A landscape with many valleys, sampled at points; each row gives a point and its height.
A ball rolls from a point to the lowest of its 2 nearest points, and stops where none of them is lower. Distance is the straight distance between rows; heights are no part of it.
(858): [-20  15  10 -16 -36  13  31  -6  -4 -35   1  35  -2  29  23  -3  10 -12
 -31 -14  17 -16  -7  23   0 -28   1  12   2 -11  23  -4  -2  13 -27 -13]  height 77.1
(589): [ 18   8 -14 -17  28  30 -18  17 -21   0  20 -56  -4  12  -5  24 -12 -18
   6   1 -23 -25  33  29 -13  -1 -33 -28   1 -18 -11  57  26   5  10 -14]  height 34.0
(1318): [ 10   3  -3  16 -61  39  -5  22  20 -14  50  28  -4   2   4 -24   0   3
  14 -21  25   6  21  20 -19 -19  22  -2  22  35  -7 -13  20 -10  26  12]  height 60.2
(280): [-14  16   8  -3  21 -36  25 -12   8  28   9   5   5  -8 -45 -10 -13  -8
  21  21   7 -27  20  -6 -56  13 -12  10 -28   9  30 -15   5   2  12  13]  height 67.4
(760): [  4 -34 -18 -28 -11  22 -22   7 -63 -33   5  15 -20  29  -3  -2  34   2
  -8  10 -33 -29  -8  36  38  -8   8 -35 -10   9  16  -1   8  10  21  -7]  height 15.9
(1094): [ -8   8 -31 -40   4   4 -17  -5 -39 -22  -8   0 -27  25   5   7  14 -17
   3   5 -41 -18   8  78  23 -24   4 -34 -18 -13  10 -18  15  17  27 -16]  height 7.4
(52): [-15  -5 -25   9  12 -33  27  -7  -1 -33   1 -19  -9 -16 -28  -1  15 -25
 -11  21  -8 -35 -17   7 -13  -3 -19  19 -21  16 -16 -19  13  10  28   1]  height 44.5
(1153): [ -1  17 -22   2  51 -18 -19   0 -19  21 -28  -8   0 -14 -33   4   7  -2
  34  10 -19  10  21 -44  12  35   0 -41 -14 -10  39 -34   2  -4   0  -1]  height 46.0
(429): [-23 -20  26 -19 -35 -36  19   1  -9   1  11  32  -2   2  32  -9   1  15
  -5  20  24 -12 -40  13  17 -12   0  -4   0  21  -3  25  -8  19 -33   5]  height 25.4
(499): [ -3   4  -9 -16  12  19   1   7 -26 -13  18 -29  -7  11   7  16  10  -6
   8  -1 -27 -39  12  51   7 -50 -32  -7  23 -23 -34  19  10  30  10 -25]  height 29.9
(327): [-22   1  -7  13   2 -28  17  30 -17 -13 -33  12  -9 -15   0  12 -10 -27
  -3   9 -37   1   7  64  13 -20  13 -17   0 -31  -5 -21  40   3  49  -7]  height 50.4
(1123): [ 16   2   9  -1 -19 -18   4  11  23  22  28   5 -17  26 -27 -14 -14  -8
  20  21  12   1 -15  38 -29  -2  -4 -13 -14   3   2   2  18  -7   3   0]  height 20.5
(742): [ 37 -18 -22  -4 -13  19   4  -4  15  25 -28  14 -15  28  -3  -4 -21  20
  56 -20 -15  18   4  28 -17  -1  -4 -31  29  16  10 -14 -19  40 -11 -18]  height 54.2
(291): [ 23  17 -29  -9 -15  54  14  25   9   1   7   0  -3   5   4  -2 -15 -22
 -16 -13  -5   2  45  25  17 -14 -22 -19  16  28   6  -9   2  18   9 -22]  height 63.3
(1030): [ 19 -28 -44  17  15  -1  10 -12   0 -27   9 -16 -13 -10  -8 -12  30   1
   9   7  11  13 -23  -9  37   8   1  15 -36  12 -54 -11  -9 -18   5  11]  height 42.5
(368): [-33   0  32 -29  -8 -60   6   8 -24  35  25  30  -2   7   1 -15  -7  13
 -22  39  23 -17 -38  17  19 -19  -1 -16 -25  13  19   2  -2   7 -16  10]  height 21.6
(105): [ -8   7   6  -3  36 -12 -14  -5   5 -13 -13 -30  11   1 -19  15   8 -23
 -22   7 -26 -10 -35 -40  -8  13 -20  20   5 -33  10  15  -4   2 -14  -2]  height 69.7
(353): [ 20  19  30  -1  13  18 -57  37 -21   6  -3 -14  11  15 -12  19  -8  10
  -5  -8 -42  33  -9 -11  -7  16  -3   0  -4 -54  22  14   4 -43   4  13]  height 33.5
(392): [-12   4   5  -7  -9 -16  -9 -17  34  45   3 -11  37  -7  -6  -5 -21  11
  35  25   6  20  26  -5 -25  11 -24  16   7  17   7  17  -9  -2  23  22]  height 45.3
(1411): [  7   8   6 -22  27 -42 -35  -6 -17  22  -3  22   9 -16 -14   2   5   5
  13   8   2   6  10 -14  21  21  18 -19 -23  -4  27 -38   7  10   2  11]  height 43.2
(124): [ -3 -45  -1  10 -36 -13  35  12   2  11   4  12 -14  -4  42 -11 -13  13
   5  10  36  12 -32  29   7 -16  25 -25  39  19 -39  26   7  -1 -25 -11]  height 29.0
(1200): [-24 -16 -32  16   6  28 -11 -36 -23 -10 -23 -19   4  17   2  17  22  -3
  -8 -14  11   2  25  14  24 -13   7   1  -6 -36 -10  21   1  -4  27 -14]  height 73.4
(1027): [ -9 -10 -13   6   2 -43  34 -19  27 -39 -20  -6  -6 -31 -17 -15  15 -23
  23  21  -6 -41  -4   6 -14  10  18  16 -41  21 -32  10  22  21   3   1]  height 42.8
(818): [ 22  19  31   2  36 -31 -51 -24   3  29  17  21  -5 -15   6  -2  27  29
  17 -30  17   1  18 -20  26  10  32  -9 -38  -5  11 -32 -10  10 -15   3]  height 39.8
(900): [-21   5  28 -37 -12  24 -19   8 -38  -3  25 -16  12  19  28  13  18   8
 -12  -6 -31 -36  19  49  16 -45 -16  -8  21  -3  -6  46  18  26  -4  -4]  height 26.2
(352): [ -4  44   5   1  22  -2  36  14  25  16  -7  -2 -25  20 -18  -7 -22 -10
 -30 -12  25 -24  14   1 -43  17   1  34 -51  20   7 -37 -19   2 -21 -21]  height 69.4
(1342): [ 44  10 -12   2  11  23 -27   0 -10  21  -7   1 -13  19 -26   6   0   4
  19 -24 -34  -3  23  10  -4   4 -15 -36  13   0  28 -18  -2  24   3 -30]  height 51.6
(578): [-18  21 -34 -14  -9  13 -40  24 -25  -8 -24 -14  39 -20  37  19 -15   7
  14   2 -21  28  32  15  16 -46 -31  16  30  -6 -15  -9 -23  -4  55  26]  height 30.1
(622): [ 14 -19 -18 -36   7  34 -31  -7   0 -29 -21  -2   8   6   8  -9  31   6
   2  -7 -49  10 -21   1  26  -3   1   5 -18  -6  -6  -5  -5   5   4 -10]  height 23.8
(890): [-16 -32   5  12  -5 -14  26  20   8  -2 -16  45  -4 -11  17 -22  -7  10
  13 -15  16  -2 -10   6  -7  11  41  15  10  31 -28 -48   5  18  -4  16]  height 51.1
(1319): [-25  -5  14 -23  14 -39  33  -4 -41  42   7 -17   2 -10 -14  20   2   1
 -12  50  17 -24 -20   5   2 -13 -21 -26  -7  -1  16  10  -9   5 -19 -12]  height 26.1
(1364): [ 18  -2   6  25  -4  16 -47 -15   8   1  21 -11  13 -16 -26  -5  11 -12
 -14  -1   3 -15  27 -47 -11  39  15   2  -3  25  30   9  10 -31  27  11]  height 40.3
(759): [-22 -26  13  28 -31   0  50 -14   1  32 -35  -6   9  10  15   7  -3  15
 -12  -5  25   4  14  30   6  -5   4 -19  18   4  -3  14 -15  25 -15 -19]  height 74.9
(1053): [-22 -27 -14 -13 -16  11 -28 -20   6   8  -3   9  36  -3 -12 -11  10  10
 -16  24  13  34 -21 -51  11  23  -7  24   1  20  27 -19 -30 -25  25  34]  height 20.0
(197): [  2 -11 -17  11  23  -3  11  14  19  12  -1 -11   6 -39 -29  -4 -31 -20
  -5   3   5 -16  32 -13 -13   8   2 -20  27  28  11 -37  23  26  37  -7]  height 65.3
(831): [ 17 -22   4  24 -19 -15  40   6  37  21 -12 -16  -7  -9 -34 -20 -13  -7
  22  21 -16   0   7  28 -30  25  21 -30  -5  17 -19  20  27 -10  14 -16]  height 14.6
(506): [ 21   9 -20  -3  40   4 -28   1 -21  31 -27 -17 -14   8 -18   5   9   9
   6 -17 -19   4  14 -25  25  15 -10 -52   6   0  29 -39 -15  34 -23 -25]  height 48.9
(511): [ 14 -50  -2  11   9  13   9  -9  -1  -4 -20  -1 -20  15  13   0  11   4
 -38  -7  24  39 -53 -37  37  28  19  -8   8 -15   0 -30 -15  -2 -41 -11]  height 55.8
(463): [-21  16   9 -13  28 -15  33   9  23   1 -27  -9   9  -9 -14  11 -31 -17
 -19  26 -26  10 -34 -27 -32   9 -33  21  17 -20  21  -8  -8   4 -20   0]  height 68.7
(1082): [-29 -38  10  51 -22  21  16 -18   1  14 -50 -19   9   7   8   9  21  11
 -20 -18   3   7  11  12  20  -3  20 -16  23 -22 -10  19   8   2  14 -21]  height 74.2
(362): [ 30  -1  29   7 -30   4  28  19   2  -8  14   4   5 -19 -22 -11   7   1
  -6  34 -37  10 -20 -32 -18  34 -16  -2 -10  15  -2  29  -5 -54  -4  14]  height 24.1
(153): [-19 -11  26   1   3 -14   9 -27  24 -12  14  -5  -8  -6  19 -12  22  18
 -37 -12  41 -22 -23 -33  -3   4  18  34 -14  22 -21 -26 -23  27 -35  10]  height 48.8
(300): [ -2  35 -18 -49   9 -39 -25 -25  11 -13 -19  44  -1  11  21  -7  15  12
  36  -5 -21  13 -13  14   1 -14  17  20 -40  -2   5 -25 -10  16   1  12]  height 24.2
(275): [-20 -10   9  21 -18  24  36 -44  19  12 -35 -35  -7  15  22  15   4   8
 -19 -18  28 -14  29  14  24 -18   0  -4 -10   5  -7  29 -22  40 -36 -35]  height 75.5
(1279): [  1  49   7  10 -25 -23  17  15  23 -23  27 -11  17 -15  10 -13  12  -6
  13   7  12   5  20   6 -13 -13 -12  35 -28   5 -39  25  12 -45   3  34]  height 37.7
(263): [ 24  55  15  44   0  -3 -28  25 -32 -32  26   6  17 -36   7   9  36  10
 -11 -20  16   3  20 -34  13 -16   3  25 -42  -6 -11   7 -25 -57  14  23]  height 35.5
(1079): [  8  30 -13 -57  10 -32 -15  -1   2  -5  -9  47 -20  33   3 -12 -14 -11
  10   8  -4  21 -18  32  11  -2  27  -1 -50 -22  31 -31   4   7  -5   1]  height 28.3
(98): [ 13  37  19  26  41 -15 -34 -25  20  16  12   1 -16 -17  10  -6  20  29
  16 -29  18 -21  35 -29  11  -2   6  20 -26  13 -20   9 -23   7 -18 -14]  height 36.0
(267): [  5 -15 -27 -10 -60  51 -40  14 -10  -3  13  22  -3  36  14 -15 -32   2
  39   3  -8  10  13  21 -16 -14 -17 -20  34  12   5  45 -11  -2  40  21]  height 58.0
(1089): [  7 -10  21   9  24 -22 -26 -19  11  16   2 -44   6  12 -19  11   8   5
 -17   8 -19   4 -30   4 -19  -4  -3  16  -3 -48 -25  30  15 -11  16   6]  height 70.9
(361): [  1 -11 -31  11   4  -4  31  22 -41 -40  -4  -2 -19  -3 -30   9  24 -29
  -9  24 -23 -21 -10  28   6  12 -16 -16 -34  -1   0 -23  12 -14  28 -11]  height 46.5
(1211): [  6  45   2 -14   7 -18  12   4  10  -2  23 -27  14   3 -28 -11  10 -24
  -8  25 -28 -12   3  11 -25  -4 -34  35 -41   2  -6  18   6 -24   8  13]  height 34.8
(767): [-13 -45   3  22  -9 -15  -5   1   7   4 -18 -17  28 -35   2  -7  34  27
   3  11 -17  14 -18 -20  33   0   0   6  16  22 -38  -1  -2   9  12  21]  height 35.1
(1189): [-20 -21 -13 -18 -18  -3 -48 -30  28   3  29  -7  23   7   3 -13   1   3
 -26  24  36  12 -22 -23  -1  -6  -3  26  19  22   0   8  -5  -5  33  40]  height 23.7
(1033): [  4  -1   0 -13  -7  19 -40 -11  31  21   2  -1  35 -31 -17  -9 -19  -3
  27  15 -14  23  34 -46 -20  38   1  -2  18  14  24  13  12 -14  33  33]  height 43.1
(731): [-36   3  -5 -25  26 -12   6   4 -41  21 -29 -34  18   1  13  31  -5 -15
 -20  28 -24  -3  14  42  41 -22 -23 -20  -6 -23   5   6   9  14   3 -12]  height 21.2
(821): [ 37  -7  26  13   2  32  12  14   2  13   0 -41  -2  -3 -21 -12  -3   1
 -38  16 -43  -6  -6 -34 -10  42 -19 -20  -5  17  15  24   0 -47  -6  -3]  height 28.2
(484): [ -2  19 -33 -12   6 -15 -27   8 -29  -5  -4   2  13 -19   9  11  17   5
  38   7 -21  16  22  12  23 -19 -33   2  -2   7 -15 -11 -16   6  27  16]  height 25.5
(35): [  9 -26  15  68  12  -5  -6 -20  -1  39  20  -1 -32   6 -11   1  -2  33
  27 -37  46 -11  17   8 -24  14  28 -17  10 -12 -22 -18   8  14  13  -8]  height 56.4
(1433): [ -7  18  -9 -12   7 -21   4 -12  24   4 -10  11  16   4  11   5  -6  11
  53 -14   4  -4  12  -3 -38  -1 -29  39  11  13  -7   5 -25  34  -9  13]  height 47.8
(519): [ -3  40  27  -6   7  -4 -29 -34   9 -17  31  12  11 -19  38   4  23  14
  10 -25  23 -19  37 -18  16 -22   9  22  10  -5  -8  34 -10  16 -30   5]  height 32.2
(682): [ -1   5 -29 -31 -23  13  -7 -12   5 -33 -24  40   5  12  21 -16  18   8
  30  -7 -30  13 -16  22  10 -22  -4  29 -19   8  -2  -9 -20   1  14  -1]  height 19.1
(228): [  8 -24  36   2  21  19  -9   8 -11  20  -6 -57   5   1  -5   3  11   9
 -38   2 -37 -14 -12 -17   2  42   1 -34  -2  -7  15  52  14 -15 -24 -19]  height 32.3
(1134): [ 23  25 -12 -19  11  -7   0  17   2 -36   0  27  -8  -1   1  14 -24 -29
  41   3 -26  -2   8  -7 -32  15  -7  -4  23 -22  15   3  21   9  -6   1]  height 46.4
(1195): [ -3  34  -1  10 -16   0  23  -4  23 -41  26  -1 -15 -14  23  -9  -3 -18
  -2  -7  44  -1   9 -27 -12   9  10  31  -4  12 -36  31  16 -41 -17  31]  height 39.4
(395): [ 14   4 -19 -24 -29   5 -25 -22   7  22   3  30 -13  39  12  -2 -24  16
  55  -4  14   4   9  14 -23 -15 -12 -17  31   9  18  20 -14  24   0   7]  height 56.2
(906): [-16 -30   3 -27 -18  30 -28   4 -67 -13   1  -7  11  17  19  10  27   8
 -19  -5 -26 -38  23  23  27 -17  -4 -18  11  18  20  27   6  23   8   4]  height 21.8
(30): [-32 -17  10 -24   1  -6 -19   5 -33  24 -16  20  34 -11 -11 -11  15  22
  -7  34 -22  24 -27 -38  35   6  -4  -1  -6   3  40 -17 -18 -21  15  26]  height 24.3
(941): [ 26  23  11   6  24  -6  14  11  38 -13  30   2 -30 -14   2  -7 -34 -19
  16 -15  23 -13   9  -2 -19  -2  19  -3  10  -5 -25  -4  37  19 -25 -10]  height 50.3
(988): [-23  12  12   3  -8 -13 -30   7 -27  20 -10  38   5   9  14  18 -12   9
 -15 -18  27  34   3   9  16 -12  13   5  11 -39  29 -11  -1 -15  14  13]  height 62.7
(478): [  8   9  31 -29  -8 -12 -12 -11   4 -12  26  28  -1  -9  31   6   7  14
  11  -3  15  -3   7   4  29 -17   3  -7  19  -8  -4  15   5  30 -40   1]  height 29.1
(1018): [ 12  -9  -2  12  -2  34  13  -9  43  -8 -12   5  -4  11  28  -3 -34  -2
   0 -30   4  42 -12  -3  -9   3  28  20  29 -31 -10  -4   1 -12 -15 -10]  height 53.2
(679): [ 31  19 -15   6  -2  39 -33  12  17 -17  32  18   6 -18  -6  -1 -20 -29
 -16 -25  26  20  25 -34  -8  28  32  -5   1  13  26 -15  21 -35  26   7]  height 37.6
(880): [-16 -20 -22  -3  26 -27 -13 -40  -5   6 -30  -5  -4  23 -12   6  33   8
  17  -8   7  -1 -32 -11  11  -6   4   6 -26 -14   1 -26 -24  31  -6  -5]  height 58.8
(1000): [-22 -27  -8  12 -11 -34  25  18  11  10 -33  20  -7  -1   6 -11 -36  -7
  12   6   4  24 -18  49   4 -21  27  -4  22 -21 -21 -15  32   8  24   7]  height 52.0
(593): [  3  23  19  29   8  -7  12  -2 -32  40  25 -28  -7  29 -34   0  21   2
 -46   4  16 -11   8  24  11  -5 -20   0 -40  -3  24   0  -7 -30   5  -9]  height 71.7
(1023): [  2  18  25  -9 -16  64  -9 -17  19 -21   6   5  24   0  23   8   1  26
 -16 -45 -41 -13   0   1  11 -42  -9  25  38 -16  -5  -6 -20   2  -8 -35]  height 78.8
(485): [-12  16  -2 -10  18 -34  22  16   9  24  40 -15 -14  -3 -10  -6 -24 -12
  15  23  53   4  -5   6 -24   8 -14  -1  -8   5 -33  -7  12  -4 -17  27]  height 25.3
(233): [-11  -9 -26  -7 -10  44 -60  20 -11  -2 -37 -26  38  -1  14  21  -5  15
   7 -20 -18  40  17 -24  19  -6  -7  -1  40 -14   7  -6 -15  -6  38  17]  height 34.2
(268): [-10 -19  18  27  -7 -33 -11   4   1  35  14  14   0 -14   1  -2 -20  19
  24  -7  35   5   5   4 -16 -12   9  -7  45  -3 -10 -13  15  13  24  20]  height 54.3
(724): [ -7   1   0  14   8 -22  37 -17  44 -40 -13 -12 -15 -24  16 -19   0 -12
  -7  -3  19 -17  -3 -25  -7   3  21  28 -13  16 -51  22  20  -7 -18  10]  height 41.0
(447): [-12  28 -10   0  39 -23  22   1  24   0  -7 -19 -25   1 -24   7 -33 -17
  -1  -5  26 -37  11 -19 -48   3 -13  28 -11  12   5 -18 -11  32  -4 -13]  height 68.5
(1162): [  4   6 -47  34   2  29  41  30  15 -30 -32  22   7 -18  15   4  -9 -16
  29 -40 -10   5  23 -16 -34  15 -10  24  17  31 -13 -30 -21  -2  14  -8]  height 52.5
(1284): [ -7  35   4 -22  22 -19  21 -10 -16  26   0 -13  17  12 -19  10   1 -17
  -5  26 -21 -16   3   3   2 -10 -36  17 -36  -1  31  14 -18   2 -27  -6]  height 30.9
(568): [-17  10 -15 -25 -17  27  25 -19  15 -42 -19  40   1   8  31 -10  18 -10
 -16 -24  17   6  18  14  34   0  41  10 -39   3   6 -16  -4  11 -19 -13]  height 76.6
(949): [-34 -51  20  26  -9 -35  31   5  -2  50  -6  25   2 -16  -4 -19 -24  32
   6  21  33   8 -20   0 -17  20  16  -5  15  28 -18 -32   0  -7  15  26]  height 52.6
(1291): [-13  36  23  -9 -24  25  28  -9  10 -20  36  19 -12  37  28   7   2  16
 -11 -17  29   1 -19  17 -15 -32 -22  43  10 -15  -7   4 -26  -2 -41  -4]  height 77.6
(1361): [ -5   1  -4 -14  -9  35  17 -34  30  -7 -32 -17  -8  16  15  -9   1  -7
 -36  -6  16  -4  27  -2  41   5  26  -2 -39  24  27  18 -11  23 -41 -29]  height 76.1
(1280): [ -3 -10  38  32  -6 -12 -12 -18   2  31   3 -12  18  -5 -13  -8  22  21
 -21  -1  -9  -6 -13 -23  -5  15  -6   4   2  13  22  -3 -20   3 -12  -2]  height 65.2
(199): [  3 -31 -13   2  -4  35 -20   8  -7  20 -11 -21  14  13  22  20 -15   9
 -19   7   4  44 -15 -14  29  -1 -27  -4  46 -15 -10  17 -22  -8  -1   0]  height 37.9
(257): [-19  -6  -6  21 -17 -21  62  34   9  -7 -25  18   7 -26   4 -12 -40 -15
   1  14   5  30   8  26  -1  11  27   1   6  -6 -19 -15  34 -28  23  12]  height 53.1
(1350): [ 27 -13  11  30   8  21   4   4  -2  -3  16  -5 -22   3  21  -3 -12  -1
 -33 -17  20  45 -37 -23  20  10  15   4  18 -26 -20  -5   3 -40 -23   5]  height 54.5
(814): [ 19   5   1   3  28  -4 -12  -9  55 -13  -2  -5 -11 -16  30   0 -48 -19
  18 -19  13  14  21 -21 -12  10  41  16  30 -26 -23  25  31  -1 -16   3]  height 51.7
(1304): [-14  14  53  28  -3 -14 -37   0  -7  28   8   8  19 -14   7   7   8  19
 -30 -16   2  11   3 -10  17  -9   7   4  23 -22  22  -6  -1   2   1   7]  height 63.9
(451): [ 35  18  -4 -13  33  -7 -12   8   6 -31  22  10 -39 -12 -18   0  -6 -23
  13  -6  -6 -38  14  -2   0   1  18 -26   1  -6   3  -9  30  17  -6 -20]  height 48.6
(978): [ 21   7   1   6   4  29 -15   8 -12 -13 -20  -4 -13  38 -24  11  -6 -17
   3 -13 -46  -4   3  12 -46  26   3  -6 -13 -47  29  35  23 -19   9 -20]  height 40.8
(1102): [ -5   6  44  -2 -10 -38  23 -24  -1  -4  31 -18   5 -13  17  -5  27  19
 -21  19  34 -34 -19 -33  -3   6 -21  24 -11  33 -10  14 -24  10 -48  20]  height 47.2
(1232): [ -3  -6 -19  -1 -65  47 -19  15  -4 -32  27  49 -11  26  21 -24 -23  11
  28 -13   5   6  -8  29  -5 -41  15   2  37   1   1   9   3 -21  33   7]  height 59.2
(933): [  1  16  -3  25 -19  27  17  12  17 -17  32  15  -3 -20  18  -8  -5   4
  -5 -40  28 -21  30  -2 -18 -25  -2  16  43  25 -22 -15   2   9   6   0]  height 61.2
(1139): [  5 -17  -5   3  11 -35 -14 -39   8  26 -12  -6  -7  47 -28   3  17  21
  31   6  -7  -7 -45  15 -32 -18 -16  19 -28 -15   5   8 -34  24  -5 -12]  height 60.6
(279): [ 16 -10  19 -11   1  13 -30  30 -29   8  -3  -6   3  40 -31   0  -6   3
 -10  12 -55  12 -22  24 -31  23  -5  -6 -35 -26  32  29  18 -39  22   0]  height 37.8
(912): [  7   9  -4   7 -20  45 -13   4  15  -1  10  -3  27 -21  22   3   4   1
 -12 -38   6   0  52  -9  16 -21  -8  -1  36  32   8  -4 -11  25  18 -11]  height 62.2
(1237): [ 20 -21  -4 -33  -1   2  12  -1   9 -19   4 -18  -7   7  -8  11  -1 -18
  11  29 -20 -23 -19   8 -17  13 -12 -20   0  12  -8  45   4  20 -28 -21]  height 40.0
(503): [ -6  25  -8  -4  -2 -19 -19  19 -45 -37  -7  64  -9  -9  39  19  -4  -5
  23 -21  15  23   7  -2  13  -4  24  -3  14 -39   5 -17  12 -12   0  21]  height 61.4
(1277): [  3  41  46  12 -35  31   9 -10  19 -29  35  20  14   8  18  -5  19  29
 -12 -39 -19 -14   2  17  -9 -43 -10  43  15  -7 -10  11 -19 -14 -15 -17]  height 78.2
(1141): [-32  -7   4 -38   6   5  45   5 -36  48 -16 -48  27  -3   7  17  -1  -1
 -24  54 -23 -14   8  32  10 -11 -25 -29 -11   2   8  49  -3 -13  -9 -19]  height 25.7
(76): [  7  16   3  15  -1   7  20  24 -26 -12  -8  18  -3   6 -29  20 -18 -24
  27  17 -32   6   0 -17 -51  27 -25  -9  16 -39  37  27   7 -39   2   2]  height 43.7
(582): [ 33 -16  -2 -25  10  40 -12   3  25 -34  25 -13  -6   4 -11 -21  17   3
 -44 -12 -36  -7 -30   2  22 -14  11   8 -11  -1 -36 -21  14 -12  10 -22]  height 28.0
(231): [ 17  -3 -32   5  -6  23  25  36   9  -8  26   7 -18  -9 -20 -11 -18 -35
   0   1   6 -12  26  20  -4   7  -9 -34  23  37   2 -33  31  19  22 -11]  height 64.2
(325): [ 15  22  -6 -40  22  -5 -22  11  26  -6  12  21  -7  11   5   4 -37 -32
 -19   8  17  34 -12   1   5  11  29   0 -17 -30  27 -17  27 -17 -14   6]  height 31.6
(83): [ -3  -3 -10  26  -4  18 -18 -18 -16  19  20 -15 -16  30 -10   7  22  10
 -34  -7  24   7   1  29  22 -21   5  -4 -24 -28  -5 -11  -1 -19  27 -11]  height 72.6
(1233): [-29  10 -35 -36  18 -22  -1 -21 -20  -3 -26 -18 -15   9  13  29  -9 -22
   6  10   5  -3  25  45  22 -25  -6 -20  -5 -22  13  -8   2  42   8 -12]  height 15.8
(554): [-16 -27  19 -24  13  -1  14   9   0  19 -31  -6  10   1 -23   3 -14   1
   6  29 -33   8 -53 -53 -22  20 -22 -21  37 -10  42 -10 -23  12 -30 -14]  height 67.6
(500): [-17  -2   7  16   6 -33  46 -16  -3  10  -2 -20 -14  -8  10   7   6   5
  10  11  51 -30  10 -15  -7  10 -18  15 -27  23 -38  17 -22  23 -41   8]  height 45.2
(595): [-17   2  -9  32   1 -14   2  34 -39 -33 -33   3  -1 -25 -26   8  28 -15
  -7  -7 -50 -14  -1  14  -5   2  14  -8 -18 -16   8 -26  18 -17  44  -7]  height 48.4
(219): [  2 -43  -7   8  24   6 -15 -31   8  22 -23 -24  -7  23 -25  -5  37  14
 -36   0   8  16 -46 -21  37   4  12  -4 -24 -13   5 -30 -26   8  -9 -20]  height 57.2
(822): [ 20  18  -9 -39   8  10 -62  19   2  -5  -4  29  19 -12   7   2 -24 -17
  -6  -6  -5  48  12 -23  14  17  31 -11  15 -13  28 -26  19 -23  28  24]  height 34.7
(1393): [ -6 -62   2  23 -26 -15  15   9  -8   6  -5   9   8 -20  27 -11  -1  28
  10   7  16  24 -37  -4  25 -13   2  -2  42  23 -51  10  -7  -3  -3  22]  height 32.1
(308): [ 22 -25  24  29 -16 -18  40  14   1  15   2   2  -3 -28 -20 -11  -7   5
   6  25  -8   4 -12 -15 -28  32  12 -27   7   7  -3  14  19 -36   5   7]  height 19.7
(144): [-24  -7  13  -6   5  14 -47  15 -27  22 -27 -13  31  24  -9   6   5  26
  -9  15 -41  44 -30 -31  16  17 -14   2   6 -27  36   5 -25 -35   8  14]  height 28.6
(1343): [-31 -32 -12  -2  -1  -5  33 -12   6 -30  -5  16 -11  -8  11 -11  12  -4
 -23 -13  50 -26 -14  -7   1  12  47  25 -12  29 -24 -49  -4  25 -16   8]  height 50.0
(839): [  6  53  28  36  16  -2   8 -14  -1  28   7  -6 -13  23 -24   0  12  -3
 -36 -14   7 -22   9  -4 -24  19  -1  20 -47  20  51 -14 -22 -25 -16 -18]  height 70.5
(1227): [  9 -35  25  13  -2 -11   9   5   5  12   9  -2  -4 -16 -12  -1  -4  14
 -26   8   9  -1 -50 -42  -8  23 -14  -2  37  17  15 -19 -23  18 -33   2]  height 66.4
(520): [ -4  20 -19  -4 -34  28 -10  11 -36 -45  25  62 -15   9  23  -2   6   3
  22 -33  26   5 -10  22   1 -31  25   9   3 -18  -4 -27   2 -23  13   5]  height 60.3
(43): [  1  15 -24  35  13   0  48  39   5 -20 -24  14  -4 -31   0   2 -35 -26
  11 -21   4   8  18 -12 -25  23   6   8  20   2  -4 -12  17 -22  14   0]  height 53.9
(1144): [ 10   0   9  11  14  27  -5  12 -13   6 -29 -15   2   2  10  13  -2  -1
 -20  -3 -25  24   6 -29  36  25 -12 -18   7 -21  16  23  -3 -13 -33 -18]  height 36.4
(1046): [-15  18  -3  33  -9  -8  34  12   6 -22 -31  30   7  -5   3  11  -1   1
  39 -41 -22 -29  20  -8 -51   2 -21  29  36   3  10  -6 -14  23  -2  -7]  height 50.5
(31): [ 25   3  10   2  14  -6  17  -3  30  18  21 -29  -4 -18 -48 -19 -12 -19
 -20  26  -7 -40  17 -17 -22  15  -9 -15 -15  43  20 -14  14  11   9 -12]  height 66.3
(1249): [-12 -10 -32 -20 -13 -10  -6  -4  14   8  35 -14   1   2 -11  -6 -21 -22
  -8  34  56  10  -4  -1  -5   1 -13   2  15  12 -12  -4  22 -10  18  38]  height 26.7
(1129): [ -2 -26  -2  -2 -10 -22  42 -21  12   8 -14 -22 -18   1  -4   9 -12 -11
  30  19  27 -17 -10  10 -26   4  16 -21 -25  10  -6  25  -9  44 -40 -27]  height 42.7
(256): [ 31   6 -15 -27  22  10   1  11  -4   0  31 -54 -24  14 -17  15 -12 -32
   3  32   5 -22   0  14 -18  20 -20 -42 -11 -12 -17  61  24  -4 -22 -25]  height 37.1
(967): [ 29 -35 -11  10  -7  10   7 -25  23 -27  29  -2  -8 -26  11 -18  35  24
  26  -9  13   0 -15 -19  35 -11   4  17   1  32 -70   8 -11   1 -15   5]  height 40.5
(512): [  9  29   4  19  -5 -19 -13  15 -44   5  12  11  30 -23  -3  10  36  18
  21  -9  -7   8  39   0  34 -14 -14  10 -42   9  -1  -5 -22 -20  11  17]  height 30.7
(378): [ 20 -24  14  -7  17 -11 -25 -22  29   9  18 -20   6 -28  13 -11  21  24
 -16   4  10  19 -19 -33  45   2  10   7  -4  10 -46   4  -8   5 -19  14]  height 38.1

Two balls start at each pair of points below. Name the first point that both come to, or write none.
(219), (105): none
(839), (1304): (1232)
(291), (1134): none

For each start below, name every point that the ball comes to, in order.
(1291): (858), (568), (1361), (275), (759), (1082), (1200), (83), (593), (839), (352), (447), (280), (31), (197), (231), (291), (912), (933), (1318), (1232), (267), (395), (742), (1342), (506), (1153), (1411), (818), (98), (519), (478), (429), (368)
(43): (1162), (1046), (1433), (392), (1033), (1364), (679), (822), (325), (1079), (300), (682)
(880): (219), (511), (1350), (1018), (814), (941), (451), (1134), (76), (978), (279), (353), (144), (30), (1053)
